A landscape with many peaks, sampled at points; each row gives a point and its height.
A climber steps from a point to whichever of its 2 nearest points has the largest rise for the distance, and stops where none of them is higher. Distance is the straight distance between rows; heights are no part of it.
labed h=196: [-40  27  16  13  19 -19  12  40  -8   0 -12   7 -17  16  26 -25 -34  -6
  16   6   3  50  22 -14 -11  27  21 -55 -37  22 -23  21 -19  -8 -26]
nelo h=38: [ 21  39  31   2   6   3  37  31 -16  43 -12 -10 -43  -3  19 -18 -60  -3
  -1   6 -14  21  10 -18  29  -5 -25   5 -22  19 -24  -9 -57  29  31]
sogid h=373: [-24 -18 -27 -31  -4 -17 -38 -33  41 -17  31 -12 -45  24  21  46 -15  13
  54  -1   3  -7 -37   8 -23   9  31   0  15  21   8  47  53  19  13]
Gofib h=313: [-35  32 -11  12 -40  10 -21 -27  31  24  16  36 -47   1  12 -19  10  46
 -41  40   9 -29   7  29   8 -29  -1  31   2  -5  10  -5   6  28 -44]
bel h=533: [ 53 -10  16  21   7   8  21 -24 -27  12 -51 -30  24  10 -44  27   2 -43
 -18 -27  31  -1  48  34  39 -11 -10  13  -8 -29  12  12 -30  12   2]
deg h=202: [ -2 -22 -19 -10  40  11  28 -14 -37 -11  -7   0  -4  -9  -4 -16  13  -2
   5 -25 -40 -26  25 -32  -2   4  19 -38 -46 -14 -27  11  19 -15   7]
ruvu h=475: [ 35  26  28 -37  55  36  53 -22 -34  -9 -12  21 -15  -3 -29 -41 -29  -5
 -12 -18  16  29  -8  -3  10  27   8 -16 -43   8 -12 -51 -18  10  70]
nom h=85: [ 15  16  12  -1 -19 -11  33 -11 -19 -29  18 -11   3  13 -36   4 -29 -10
  48 -12 -15  28 -67   5 -16   2  11 -12  17   1  48 -14 -36 -22  34]
tol h=447: [-19 -34 -19  10  -2  -3 -55  13  -3  26  14  -6 -37  18  31  61   7  35
   1 -12 -30 -23  31  -4 -33   3  23   5  14 -34  25  71  44  17  29]
rufi h=300: [ 33  -2  12   0  -2 -44 -42 -70  38   3  19 -19  -8 -60 -11   3  24 -30
 -39  20  12  19 -42  -7 -10 -24 -27  13 -38  33  33  33 -22  -9 -40]
bosu h=352: [-24 -18 -36  -7   4  -5  -9 -36  19  -9  28  -5 -15  -7   7  -3 -25 -12
  16  12 -20   0 -44  -5 -25  23   7  -9   9  15  26   6  42   2  10]
naneb h=322: [ 46  20  25 -21   2  -5  24   7 -12  39   4 -22  20   2 -46 -25 -36 -29
 -25   2  21   7 -17  27  26  -1 -22 -27   1 -10  19 -25 -29   0  12]
kekod h=185: [-20  11  -7 -17  37  14  61  25 -50  -5  14  -1 -23 -24 -15 -28 -28  -2
 -13  -5 -32  12   4 -14  47   0  21 -33 -38  14 -35   5  48   2  -9]
pura h=559: [ 10   9 -29  -9 -25  19 -26 -39  29  -5   2  -3  46 -21  21   3  54  56
 -65   7  26  11  17   4 -27 -14 -12  70  25   8  21  -8 -37  -3  -8]
katag h=158: [-25 -27 -13  43  12 -12 -50 -16  19  22  21   4 -13  -8   7   1  -4 -55
   3  36 -64 -55  12 -36   9  -9   1  -3 -16   7 -19   5  73 -24  -2]
ginez h=190: [ 25  16  53  24 -16  16  26  22  14  -2 -46 -11  10   1 -53 -26  -5 -32
  25  -5  15 -24 -29   4  16  -4  20  -9  27   0 -31 -40  16  -7 -27]
pab h=502: [-49   1   1  -2 -56  10 -20 -29   7  13  14  47  42 -16  20 -22  69  44
 -64  20   4 -25   6  17 -49 -18 -18  75  29 -24  23 -14   2 -20 -22]
Pomit h=420: [-45 -14 -22   7 -28  17 -13  39 -31  -9  -1  55  25  37  27  -2  10  38
 -34  -7  27   8  33  18  -7   4  42   7   9 -52  21 -26 -21   2  26]
zese h=456: [  1   5  16 -29  20   0  -6 -30  36  -6 -13   7 -52 -10  27  25  32  32
  -3  -7  18  37 -22  10 -12  13 -35  41   6  41  17 -32 -27  19  22]
Vebev h=358: [-21 -38  -6 -66  10  -3  -8  23  11  -7  16  54 -61  13  48  30  12  29
  11 -26  16  16  16  42  16  15  -3  16  19   1  -2 -27   1   8  37]
selab h=12: [-14  29  -9  -4  51  14  30  23 -31  21  -4 -16 -49   7  43 -33 -31  -7
 -22  22 -13  20  36   1  11  28  -7  23  -7  35 -28  -9  -9  26   7]
sali h=272: [ 40  11  33  20 -22 -26 -58 -22  43  16 -10 -19  -2  -9 -29 -25  22 -24
 -28  13  18   8  -2  -4   9 -51 -51   4 -20  26  27  20 -51 -25 -24]
disav h=98: [ 38   7  16 -16 -30 -13  -6 -28  13 -10  16   1   9  11 -53 -19  16  20
   4  -6   2  19 -39 -14   8 -34 -16 -34   4   5  50  -6 -44 -25  14]
febu h=548: [ 23 -13  15  45  -4   8 -10  28 -38  10 -33 -24  16 -14  11   1 -17 -23
 -11 -24 -33 -16  61 -29 -11   4 -14   2 -30 -26  -2  45 -65   2  31]
pilip h=72: [-17  -6 -17  25   1  -3  -5  48 -48 -26   8  36   1   4   3  -2   2  27
 -15 -11 -57   6  40 -35  16  -5  -5  18 -25  -2   0  -1 -13 -31  38]
les h=137: [ -7  -5 -25  31  -7  -4   3  22  25 -26  21  14  20  17  -1 -10 -51  -1
 -14   6   6  30 -39 -24  41   1   8   4  17  16   4 -52  23 -12  19]
kofik h=593: [  4 -13  -7  13   1   6   0  19 -24   7  -9  20   5  19  48  12 -33 -26
  -3   9   1  13  27   2 -16  24   5 -15 -59 -26  12  11 -60   8  39]
kenid h=336: [  8  -8  -7 -58  16  16  61  -8 -28   2   1  16  -6 -13  43   8 -19  -5
  23  -1   9 -20  -9  10 -30  27  14  25 -21 -12  12 -19 -24  22  39]
sonu h=468: [-33  12 -25 -29  -2   7 -11   7 -16 -32   7  21 -31 -51  20 -17  44  50
 -30  12 -27  16 -14  -9 -29  22  -8  61   2  20  20  -8  10  -5   2]
kis h=205: [ -3 -20  17 -22  20  14 -49   0  23   3  33  20  15 -15 -16 -10  52  -2
 -21  -5  14  -5  12  -3  17  13 -36  12  18   0 -25 -38  18 -21   7]
lodaf h=491: [ 61 -29  -5   8  25  49  24 -41 -33   2 -61 -27  30 -22 -37  -5  34 -46
 -35 -34   6 -35  50  10   2  16  28  20  -7 -20  12  -2   7   3  19]
mot h=526: [ -3   0 -13 -17  12   6 -39  -9   9  -9 -13  28 -44  18  31  -6   3  37
 -48 -25  -3  42   6  -2   8  19 -14  11  -6  -1  39 -18 -27  11  57]
Tuvim h=472: [ -4 -13 -27   9  29  15 -14 -62  -5 -12 -15  -1  28 -17   6   6  78  17
 -51 -15 -22  -2  42 -21 -29  -6  -9  84 -25  17  13  11  14  -9  17]
pela h=222: [  6  28  15  24  32 -12 -18 -13  20  -6  -7  -1  -2 -16  -4  -9  49 -20
  21   5   6  -7  46 -11  33 -45 -34  35 -38  58 -45 -18 -30 -42 -34]
Pata h=171: [-10  29  20   9  -2 -20  65 -10 -41  -9  -3  27 -57 -22   5   1 -36 -27
 -18 -11 -14  27 -13  12  27 -32   6  -4 -45  13 -18   5  22   4 -40]
nisel h=132: [-25  17  15   3  47  -3   7  21  -9 -22  16 -10  10 -32  -5 -46  35 -18
 -15  45   1  31 -23 -19  -9  41 -10  17 -12  47 -22 -41  13 -23 -22]
dabus h=391: [-11  19   4   3   2   9  34  18  10  -7 -36 -20 -11  43  -3  10 -41  -6
  28 -35  27  12  -9  -2  16   1  26 -55   4   0 -63  10  28  35 -19]
zelu h=335: [ -6 -28   8   0   5  -9 -34 -29   8 -31  12  -5   4 -22 -20   2   9 -24
 -18  -2 -35   7 -57 -51 -47  37   7 -17 -12  19  36   4  26 -18  27]
Zaz h=243: [ -6 -26 -22 -70 -23  -3  10   3  -8 -21  43  46 -20 -41   6   2 -47  -5
  -8  16  -9  12 -77  28  -6  15  -6   3   3  15  30 -35  -9  21  20]
mome h=174: [  9   9  35   1  -1  13  37  12  24   6 -15  -8 -30  -6 -54 -26 -29   6
  11   1  -6  -4 -47  12  34  17 -11  19  28   7 -37 -52  49  13   0]
Buv h=254: [ 28   9  19  34 -20 -47 -44 -43  41  -6  12 -35  20   6  16  21  54 -33
  25  18  23 -14  19   7 -21 -46 -16  22 -19  25  -5  39 -14  -6 -70]
zozet h=461: [-44 -13 -16  -8 -28  29  -1  -6 -25  18  17  45  53  24  17   1  52  17
 -39  20  21  -8  22  20 -44   1  25  36  33 -47  23 -41  21 -19  15]
kad h=167: [-13  17  14   7 -11 -14 -14  44  16  -3   5 -29 -27 -13  38  16 -32  21
  16  23 -18  17  -6 -15   2  -2 -19 -27 -16  16  -8  33 -37  -1 -13]
tika h=455: [  3   3   0 -25 -32   0   7  12  -4   5   9  16  27  22  29 -30 -42 -20
  16  18  21  15  -5  -6 -20   1  13 -46 -36  -7  28 -16 -84 -24  27]
sete h=146: [-18 -13  -5  14  26  11 -28   4  16  21   5 -11 -38   1  -1 -26 -37  -8
 -14  22 -38 -27   9 -16  31  15  -8   0  14   2 -33 -14  66  17   6]
pusag h=115: [-18  -9  -3  37  -8 -20 -10  16 -21 -34  39  14  24  -2 -47 -11 -20  -4
   2   6 -49 -12 -43 -20  -6  -4  17 -11  28  -1   2 -12  52 -39 -23]
zumeg h=45: [ 32 -11  52  66   7 -18 -39 -20  14 -16 -49   0   7  12 -32 -12  29 -54
 -26 -39  36   8   5 -18   5 -14  11  10 -16  17  -5  -5  24 -14 -13]
koza h=81: [ 35  25 -14 -34 -16   1   6 -29  17   9  25 -42  48  -8 -28 -42  36   5
 -11  23  38  -5 -17 -24 -13 -15 -26 -20  21  10  42  10 -48 -25 -31]
gupu h=209: [  1 -16 -27 -13 -68 -19  -4  10   9 -37  40  46  12 -12  21  30 -83 -16
   6  -3   0  -9 -75   9  -2 -17  12 -17   4   4  32 -12  -5   3   3]
rozu h=413: [ -4  11  -9   6   6   7  22  13 -27 -16 -32  -5   3  25 -51   0  19  38
  27 -30 -16  14  -5  14  20 -15  13  17  24 -18   3  12  20  -4 -28]
Gedus h=360: [ -3  19  18  10 -12  12  -6  -6  50  33 -34 -24  -8  34  12  11  17   6
  -4  27  53 -27  -4  26 -16   5   0  26  23 -31 -25 -20  20  38 -26]
kubos h=422: [  7   7   7  48 -14   6  31  13   8  -3 -36 -47  29  35  -4  11 -39  -9
  30 -32  14  24  27  -8  18 -27  29 -56 -11  11 -16  32  -9  23 -13]
tuged h=43: [-32 -11 -48 -20  34  27  23  32 -10  25  10 -37  10  27  41   1 -20  -6
  41  25  -3   5  15  10 -23  47  18  -5  31  -9 -14   0   2   7  16]
dokan h=135: [  9 -18 -21   5 -28  -3   5  41   6 -23  54  -2  72   7   9  32 -24   1
  31   5   6  -9 -33   1   0  -1  -7  -5  56  11  -1 -22 -18 -34 -14]
zef h=429: [-22 -29 -18 -32   6  18 -41 -19  17  34  20  15 -19  21  29  56  55  72
  -6 -27 -17 -11  18  15 -39   4  17  29  66 -27  20  18  62  29  27]
zor h=131: [-10 -17 -37   1  11  14  -7  40  -2   3  23 -25  19  15 -37 -18 -61  -2
  15   0 -39 -30 -16  -3  30  29   7 -35  32  -8 -39  -1  61  -1  21]
dore h=111: [  2  -4  -9   7 -40 -35 -29   9   9 -10  31  18  37  39 -16  -3 -18  22
  17 -11 -16   7 -25 -22 -13 -16  -4 -48  21 -20  52  17 -18 -36  17]
vufu h=148: [-29  58  19 -45  47  11  12  26 -25  -9  20  22 -16 -26   6 -73  10   6
 -15  33  -5   5 -14 -16 -18  35  12 -13 -44  30 -41 -28   8  -6 -22]
pep h=239: [  4   8  -2  30 -11 -31   5  -9  10 -24  -6 -13  35 -18  -5  28  53 -11
  46  11   1 -34  30  -4  20 -50 -21   5 -14  27 -44  30   1 -46 -73]
Tava h=389: [  6 -12 -11 -31 -11  -4  -4 -67  59 -12  14   4 -42  10   3  52   9  26
  41   9  20 -16 -58  23 -24 -16   1  31  31  18   8   3  45  21  -7]
vib h=364: [-34  31  -7   2  13  20  18  10   6  10 -16  -1 -53  32 -11 -20 -61  35
  -3  -7  45  37 -13  -6   6  22  51 -42  -4  12 -24   5  31  47   5]
tipu h=184: [ 32 -15  -8 -13  27   6  -6  10  18   1   2 -17  -5 -43 -17   2  14  12
  -9 -18   3  -9  15  -7  13   4 -37  14   3  12  -7 -18   0  -6  32]
menam h=191: [ 26  30  36  16 -23   0  24 -17  -5 -20 -32 -11  23 -12  -8 -34  31 -39
  32  -6  21 -10  17  -9  25 -38 -32  27 -15  27 -22 -18 -63 -59 -47]
Ruz h=504: [-22  -7 -34 -12  13  23 -35 -23 -10  -5  23   2  19 -62  60   6  68  41
 -57  14 -27  14  29  -6 -35  10 -26  85  -5  28  27  -5  -8 -10   7]
gov h=394: [-22 -31   7   9  -8 -11  37  33 -45 -16  -2   9   5  23 -33  31 -29  10
  20 -28  -8   3  -1  24  36  17  15  -5  24 -31 -18   6  40  16 -12]
nufu h=114: [ 23  -6  -6 -13 -12  20  14  23  -5  -9  11 -14   9 -24 -30 -27 -61  -5
  19   0 -63 -59 -19 -45  18  22  10  -7  22 -14 -23 -13   9   8  41]
Maris h=449: [ 53 -23   0   1  -8  42   7 -23   3  25 -45 -36  11  -8 -25  -3   3 -47
  20  -7  13 -47  10   1 -17  25  14   0  24 -23   5 -17   3   2  21]
ladab h=278: [ 19 -14  -7 -41  -7   3  35 -28   7  13   9   1 -12 -37  14  29 -29  -5
  -4  27   8 -23 -56  22 -15  14 -28  24  20   8  24 -27 -16  30  12]
pona h=604: [  9  -6  21  64  -9 -24   2  24 -57 -10 -23  -5   9   5 -14  27   3 -36
  -8 -34 -42  16  53  -4  23   0 -20   2 -28  -3 -18  40 -23  -4  -5]
bomar h=433: [-29   3  -6  -3   8  11   9 -14 -18 -24 -26  -2 -15  -5 -21   5  69  84
   4 -38  -7 -24  16 -14  -5  -4   6  49  38  -9  25  31  27  -3  -7]
Gaveg h=319: [ 21 -25  26   3  -5 -26 -36 -41  26 -28   0 -17  14 -77   1  17  20 -13
 -40   3   7   5 -57 -21 -43  12  -9  -8 -18   1  29  40  31  17  -1]
Melim h=452: [  2 -10 -30   6  12  11 -13 -50   9  -4 -21 -10 -15 -35 -18  16  59  29
 -30 -21  -7 -17  34  -7  -7 -16  11  45  -3  15  36  41  36  16 -18]
naz h=324: [ 40  17  30   7 -22  -9 -35 -14  58  29 -29 -53 -23   7   6  37   5 -10
  22  13  25 -18 -31  32 -30   1 -19  26  45 -13  -1  43 -13  50 -24]
dano h=242: [ 35  20  52  26 -43 -34 -37  -3  31   1 -36 -20   6 -22 -48   1  23  14
  -9 -12  30 -27   8  -8  11 -39 -57  15   1 -25 -12  49 -46  -4 -38]
nolal h=555: [  9  27  -3 -27  50  43  27 -16  11  26 -23 -13 -13  -2  -8 -40  -7  24
 -16  -6  59   5  26  -4  20   1   2 -23 -16   6 -16 -32 -23  27  32]
bek h=229: [-24   9 -10  30  -7 -15  23 -31   3 -36 -15  27  -3 -24  12  11  41  18
  45  -5  -1 -29  20 -15  17 -53  19 -21 -43  24 -43  27  45 -14 -60]
moz h=271: [  7  15  22  27   0 -22 -18 -65  24  23  -5   0 -45 -12  21   5  21 -46
  39  23  -5 -26  18   1  -7 -32   4  -7 -41  20 -22  33   5   6 -58]
geb h=144: [-20 -23 -33 -22   9 -31   8  -3 -38   4  32  14 -53   1  29  33 -13 -26
  42 -11 -57  19  25  13  17 -15   6 -31 -26  23  11  66  -3 -15 -21]
Timuz h=214: [ 33  12  49  54 -32  10  -6  21  32 -13 -68 -38  19 -37 -29 -16   3   2
  -6 -20  41 -19   6  -6  -2 -22 -17  16  27   6 -25   4   4  14 -36]
las h=418: [-46 -26  -7 -42   3 -11  -9  41 -13 -26  16  43 -27 -24  73  15  45  30
 -13 -11 -19  40  33  30 -17  20  -5  63  23  32   8 -20 -11   4  13]
rizul h=118: [ -8   0 -11  -5 -45 -12 -11  44  21 -16  11 -16  20   0   8  15  11  40
   8  13  20  31 -41  12 -49   0   5  14  51  -6  38  33 -26  -1 -35]
pavag h=334: [ 15 -15  30  13   3 -11  50  48 -22 -47 -16  -5  82  -6   9 -31  11  -3
  15  -3  33  26  16  -9 -24  43  12 -25 -18 -16 -46 -13 -38 -13  18]
gafem h=412: [ -5   0   9 -34 -13 -14 -13 -37  54  21   7  22 -53  28  42  46  16  35
  17  -2  40  32 -33  56 -12  -4 -10  22  19  19  16  -7  14  26 -29]
reli h=186: [-29 -28 -16   0 -53 -11  12   8  12 -21  36  53  10 -12  10  36 -38  -4
 -25  -3  29 -20 -56  29  31 -21  22  -5  13 -24  10 -14  50   4 -13]
zep h=465: [ 29  36  -4  25  -6  13  54   3 -18   4 -15 -38  40  40 -14 -15 -46 -45
  37  -6  26  20  22 -24  15 -18  35 -51  -4  13   7  -7 -56  -2  15]
tele h=54: [ 10 -19  18  52  16  -2 -41 -26  15 -12 -11  28  21  19 -37 -13  14 -19
 -47 -19  -2  -4  16 -12  23 -15   3  -4 -18  -7  13 -14  34 -35  19]
Zur h=119: [-27 -12  18 -21 -39 -26 -20   2 -13  14  21  18  15  36   6  55  54   8
  24  -2  32  -7  -1  54 -48  -2  16  -5  26 -54  29  33   4  -6 -27]
nud h=480: [ -6   9 -13 -19  20  40  -9   3  -4  22 -21  28  19  23  -8 -31  16  41
 -52 -10  41  -1  38  -2  -7  15  31 -12 -12 -34  19 -31  -9  27  41]
voki h=291: [-12   9 -24  15 -39   3 -26 -26  51  21  32  13   8  -6  -5  -8 -21  16
 -53  46  19 -45 -14  -3   6 -36   3 -13  17 -20  16 -15  26  27 -30]
gazum h=361: [ 21  -1   8 -21   1   1  25  18 -30  11   3   3  -5  31 -39  -5 -45  -4
  14 -20 -14  21 -11  42  40  21  -5 -40  -4 -31   8  -5 -23  19  21]
Nevus h=90: [  3 -13  -5  -1   8  14   4  30 -17   0   9  22  -6 -12  25  -1 -32   4
  16  -9 -55 -44  20 -53  17   0 -18   5  -6  -1 -14 -21 -31 -17  71]
lofog h=61: [  1 -40 -15  37   6 -12 -36   1 -37  -2  21  37  52   2  -9   4  25  -7
 -53 -18 -41  -2  46 -24   2  -7  -4  12 -25 -13  16  -6  29 -34  35]
bogup h=165: [-17  35   0 -47  62  24  34  -5 -27 -26  -8  13 -40 -26 -25 -68  28  26
  35  -2  -4 -22 -20 -11 -11  29  13  -8 -18   9 -21 -19  26  -3   6]
zelun h=221: [ 14 -29  33  -6  19  -6 -37  17  12  16  16 -22  43 -22 -10   7  54 -43
 -23  25  21 -10  20  15  -7  31 -34 -13   8 -15 -39  -8   9 -22 -23]
Sovog h=139: [  9   7 -16 -32 -26  -3  -8  10  36   6  14 -29  -4 -15  44   7 -23  18
  32  29   2  14 -28   0 -21  -4 -10 -10  36  21  21  38 -39  30 -28]
zesak h=73: [  6  -6 -17   5   6  -4  40   5 -14  -7 -20 -35 -16  15 -14  33 -39   9
  52 -19 -23   6 -19 -12  -8  -3   5   3  16  -4  45  31 -34   7  42]
Zofod h=106: [-25   9 -45  -6 -18  -1  -9   6  37 -20   6 -17  16  33  27  25  -3  30
 -15  15  24  41 -46   1  -4 -13  21  18  65  17  51  -6  35  24 -32]
Dibez h=273: [ 15  -6  40  -4  -7 -15   7  40 -22 -49  -8  43  39  10  -5 -32  -3  14
 -23  -9  23  54  -3  -5  11  11  -5  -5 -42 -10 -10 -22 -60 -29  20]
Bizin h=65: [ 55  29  10 -18  -7  15 -26 -13  23  39 -14 -78   7 -33 -57 -40  25 -20
   2  10 -13 -19 -14 -10 -34 -10 -28  -1  46   8  44  18 -28 -19 -34]
nisaf h=155: [ -3  15  19   3  14  16  -7  38  13  -4  15  15   7  27 -36 -34 -10  19
 -10   8  -7   7 -43   1  22   9 -28  29  45 -10 -11 -75   5 -13  28]
belut h=337: [-28  27  -5   0  -8  24  10 -22  15   9 -19  25 -55   9   8 -17 -18  33
 -15   6  25   3  10  21  -8 -19  25 -15 -16 -10   6  -2  15  27 -22]
tabos h=525: [ 18  28  21  10 -23 -18  19 -15 -25  20   2 -17  22  38   1  -4 -44 -71
  34  12   9   5   3   9  14 -31  -1 -75 -28  -4  -5 -10 -72 -22  17]
vaki h=24: [-24  13 -28 -25  62  36  28  38 -10   3  -7  -5   6  39  32 -29 -23  -3
   7  10  15  26  44  -7   2  48  37 -13  -7  22 -27 -25   3   7  30]
nide h=280: [ 11  23 -15   1 -12  10  -7  25   8  39  13  -5  12 -19 -17 -29 -37   6
 -36  24  12 -27   3  -4  32 -13 -25 -38   8 -37   2   2  -3  14 -14]
nese h=311: [-20 -15  12 -53  28  -5  -8  59 -27  17  12  17 -20 -13  20   3  18   4
  13   9  -2  27  18  29   5  35 -25  -4  15  -7 -29 -13  16   8   9]
rodi h=408: [ 44  17  45 -31  15  17  78 -11 -48   1 -33  -2  -9  -9  -7  -9 -15  -5
  36 -13   9 -13  10  17  -4  26   8  -6 -36 -30 -27 -10 -31   6  32]
bekef h=122: [-10 -15 -37  17 -37   1 -13   4  10  -5  46  12  60  19 -36  -4 -14  12
  17  11 -24 -31 -49 -23 -12 -11  24 -28  62 -21  31  -5  21 -26  -3]
kipe h=470: [-20 -20 -20  15   7 -10 -52  -5 -20  23  -4  16 -34  29  24  44  17  22
 -19 -23 -32  29  41   4 -32  21  -5  33   7 -35  36   6  11  17  57]
tib h=59: [-11  25 -39  11  16  20  31 -22  -9  16 -15 -38 -27  47  23   8 -38  -7
  58   2  -4  19   6   8 -16  12  27   1   9   8  21  18  -6   5  -4]
potu h=173: [-38 -31 -27   9  -8  -8 -23 -36 -17  -4  42  37  15   2  -6  36   3 -28
 -22   1 -16 -23  -5  21  20 -15  26  10  -5 -20   2 -16  79   3  -7]
Sapu h=228: [-13  16  43  34  13 -18  22  18 -17 -30 -15  23   6   3  14 -36 -17 -26
   1   6  19  45  -7 -21  14  -5  11 -20 -58  26 -34 -14 -32 -20  -8]
Fesap h=276: [-21  -3  25 -27  22 -19  16  68 -53  12   4  21  12 -25  -2 -48  25  -4
 -43  -1  -8  29  35  49  29  38  -4 -32 -24 -24 -44  -5  23   2 -18]
nupe h=156: [  6  14  -4  19  21 -18  45 -18 -43  14 -10  -5 -54  -8  14  22 -24 -29
  25  -2 -44  17   2  -6  33 -18 -18   0 -39  41   3  38 -18  -7 -22]
panud h=75: [ 21  29   5  13 -28  11  24   7  16   7 -20  -6 -10  23   5 -17 -26  19
  32 -12  -3 -22  22 -25  41 -36 -30  -4  -1   7  -7 -13 -65   3  22]
nafu h=125: [-23 -20  -3 -18 -21 -38 -44 -20   3  15  42  18   2  43  -2  38  24 -13
  44   9  -1 -16   4  43 -10 -11  19 -39  19 -30   2  40  37 -13 -42]
Ser h=293: [ 29   9  22  -4 -10 -23  -3 -42  30  48 -14 -33 -34 -12   9  31   7 -27
  48  16 -12 -43   1  19 -18 -19 -25  -1 -12  -8  -8  37 -28  17 -24]
debof h=133: [ -2 -20 -24 -11 -16 -32 -19 -26  -5   7  21  14 -25   6  20  59   2 -11
  18  -2 -13  -1  17  40   1 -32  13 -25 -16 -19  28  74   2  17 -19]
nolet h=403: [ 11  15   2  14 -27  37  12 -45  32  31 -24  -7  21   0 -18 -16  17 -10
 -23  10  31 -53 -10   6 -36   8  15  34  32 -13  21 -56   1   4 -11]
Zozu h=110: [ 11  11 -28  17  -2  10   3  10  35 -20  17   8   9  -6  33 -22 -47  20
   0   7  19  -7  -3 -36  38 -21 -17 -13 -13  28 -11 -34 -28   4  19]
Kazo h=383: [  4   3  -9  20  20  14  55  59 -30 -18 -41 -25  59  17   3   0   0  16
  28 -30   8  24  38 -10  -6  13  33 -31  -7 -15 -47  17 -21   0  -5]
detar h=217: [-36 -21  -4   1   9  -1 -10 -22  -8 -12   0  27 -28 -16  25   1  35   8
  18  -2 -21 -49  13 -31  -5 -11  47 -14 -37 -17 -43  27  47  -1  -9]
Ketu h=166: [-45 -35  -6  52  -1 -13 -36   5   0  22  17  -1   7  28 -19  31  11 -73
 -10  20 -27 -14   6   3  14  -3  11  15  10  -9 -23 -12  81 -15 -11]
bedol h=570: [ 38 -14   9  33  18 -20 -15  18 -21  15 -10 -40  18  10 -16  58   4 -46
 -24 -11  -1  19  33  20  12   6 -15   4 -11  -6  23  44  -4  -1  -8]
nizu h=245: [ 20  -4  46 -15  42 -12   0  42 -24  21  -2 -17  37 -27 -22 -23  32 -42
 -24   9  13  36  27  14  37  33 -27 -23 -31  11 -88  -8  -4 -16 -24]
Vel h=183: [ -9  -4   6 -31  48   5  16  13 -38   0  -7   9 -58  12 -22 -14  -4  18
  48 -20 -53 -22 -10 -28   2  26  17 -16 -15  -7 -19  17  26   8  39]
popa h=94: [ -8   4 -59  -4  10  18 -22  -3  51   2   6 -34  -6  29  24  20 -53  23
  -1  -3  43  20 -11  -6  -5  -9  21 -31  19  15  20  19  26  41   4]
Ritu h=157: [ 21 -16  12  10  -1 -10 -15  32  31  -8   6 -15  50 -10  20  24  -8  -8
 -21  19   0  20 -23  -7  -9  21 -51  19  33   2   4 -28 -23  -9  11]

Where does a climber stop that starts at each point below?
rizul => tabos
nisaf => mot
Buv => pona
tele => nolal
Ritu => Ruz
voki => tabos
potu => nolal
vaki => bekef
zumeg => mot
Bizin => mot
nide => Ruz

For each start below, name every point that the climber comes to, in order.
Ketu => potu reli gupu Zaz ladab kenid rodi ruvu nolal
Zofod => rizul Sovog kad labed Sapu Dibez pavag Kazo kubos zep tabos
dokan => Ritu tipu kis zelun nizu Fesap nese Vebev las sonu Ruz
nelo => panud Zozu les nisaf mome ginez Timuz dano sali rufi Gaveg zelu bosu sogid Tava gafem zese mot
